The views of a scene show one set of named points, each view turned or mirrored, shifted and resized as a whole, with a little noise and some points left out.

Scene 1
View 1
j_273: -24; 2; -2; -33; 23; -27; 22; -11
j_116: -15; -7; -17; -32; 28; -21; 26; -11
j_417: 23; -9; 12; -36; -33; 12; -13; -8
j_210: 11; -4; 6; -41; -16; 1; -2; -12
j_477: -6; -18; 6; -11; -8; -8; 8; -2
j_147: 5; -12; -7; -31; 3; -4; 8; -10
j_883: 10; -10; -7; -34; -2; -1; 5; -9
j_486: -29; -1; 9; -16; 9; -28; 20; -5
j_781: -30; -9; 9; -6; 7; -26; 20; -1
j_145: -3; -20; 16; -6; -24; -6; 2; 1
j_88: 13; -8; 0; -39; -11; 1; -1; -11
j_546: -7; -3; 12; -28; -10; -12; 7; -8
View 2
j_145: 5; -4; -77; 9; 58; 15; -18; 59
j_883: -8; 25; -22; -9; 38; -5; -37; 17
j_477: -5; 2; -55; -7; 45; 4; -5; 34
j_88: -2; 32; -30; -6; 41; -3; -58; 30
j_210: 3; 53; -60; -1; 33; -7; -43; 39
j_147: -9; 20; -28; -15; 33; -3; -21; 15
j_417: 0; 26; -45; 12; 62; 5; -92; 53
j_486: 2; 39; -76; -17; 8; -15; 40; 21
j_546: -3; 20; -46; -4; 39; -3; -25; 28
j_273: -4; 55; -50; -29; -7; -25; 31; 7
View 3
j_546: -13; 18; 11; 30; -19; -8; -8; -15
j_88: -23; 18; 14; 20; -23; -10; 8; -14
j_210: -35; 19; 0; 26; 3; -6; 8; -20
j_477: 3; 1; 22; 20; -23; -1; -9; -15
j_883: -14; 32; 1; 44; -23; -21; -6; -8
j_417: -46; 42; 13; 15; -40; -18; 41; -23
j_147: -8; 27; 3; 46; -22; -17; -15; -5
j_116: 33; 7; -1; 67; 1; -6; -69; 12
j_145: -7; -5; 30; 1; -30; 4; 16; -22
j_781: 17; -29; 14; 22; 14; 13; -32; -6
View 4
j_477: -22; -21; 5; -3; 9; -37; 30; 0
j_116: 34; -15; -12; 12; 34; -33; -10; 25
j_88: -29; -15; -24; -20; 3; 5; 4; -14
j_546: -19; -17; -10; -6; 8; -16; 14; -2
j_486: 16; -25; 8; 40; 18; -29; 31; 24
j_210: -18; -18; -14; 10; -3; 16; 15; -8
j_273: 35; -18; -7; 39; 28; -22; 3; 29
j_883: -13; -12; -22; -19; 13; -12; -4; -3
j_781: 12; -28; 15; 35; 15; -48; 40; 22
j_147: -9; -16; -19; -16; 14; -20; -2; 3
j_145: -44; -25; 12; -5; -9; -28; 46; -11

In a view up to two points have been moved. Name them for each view, in the order of its rows, or write none.
view 1 | j_210, j_546
view 2 | none
view 3 | j_88, j_116
view 4 | none
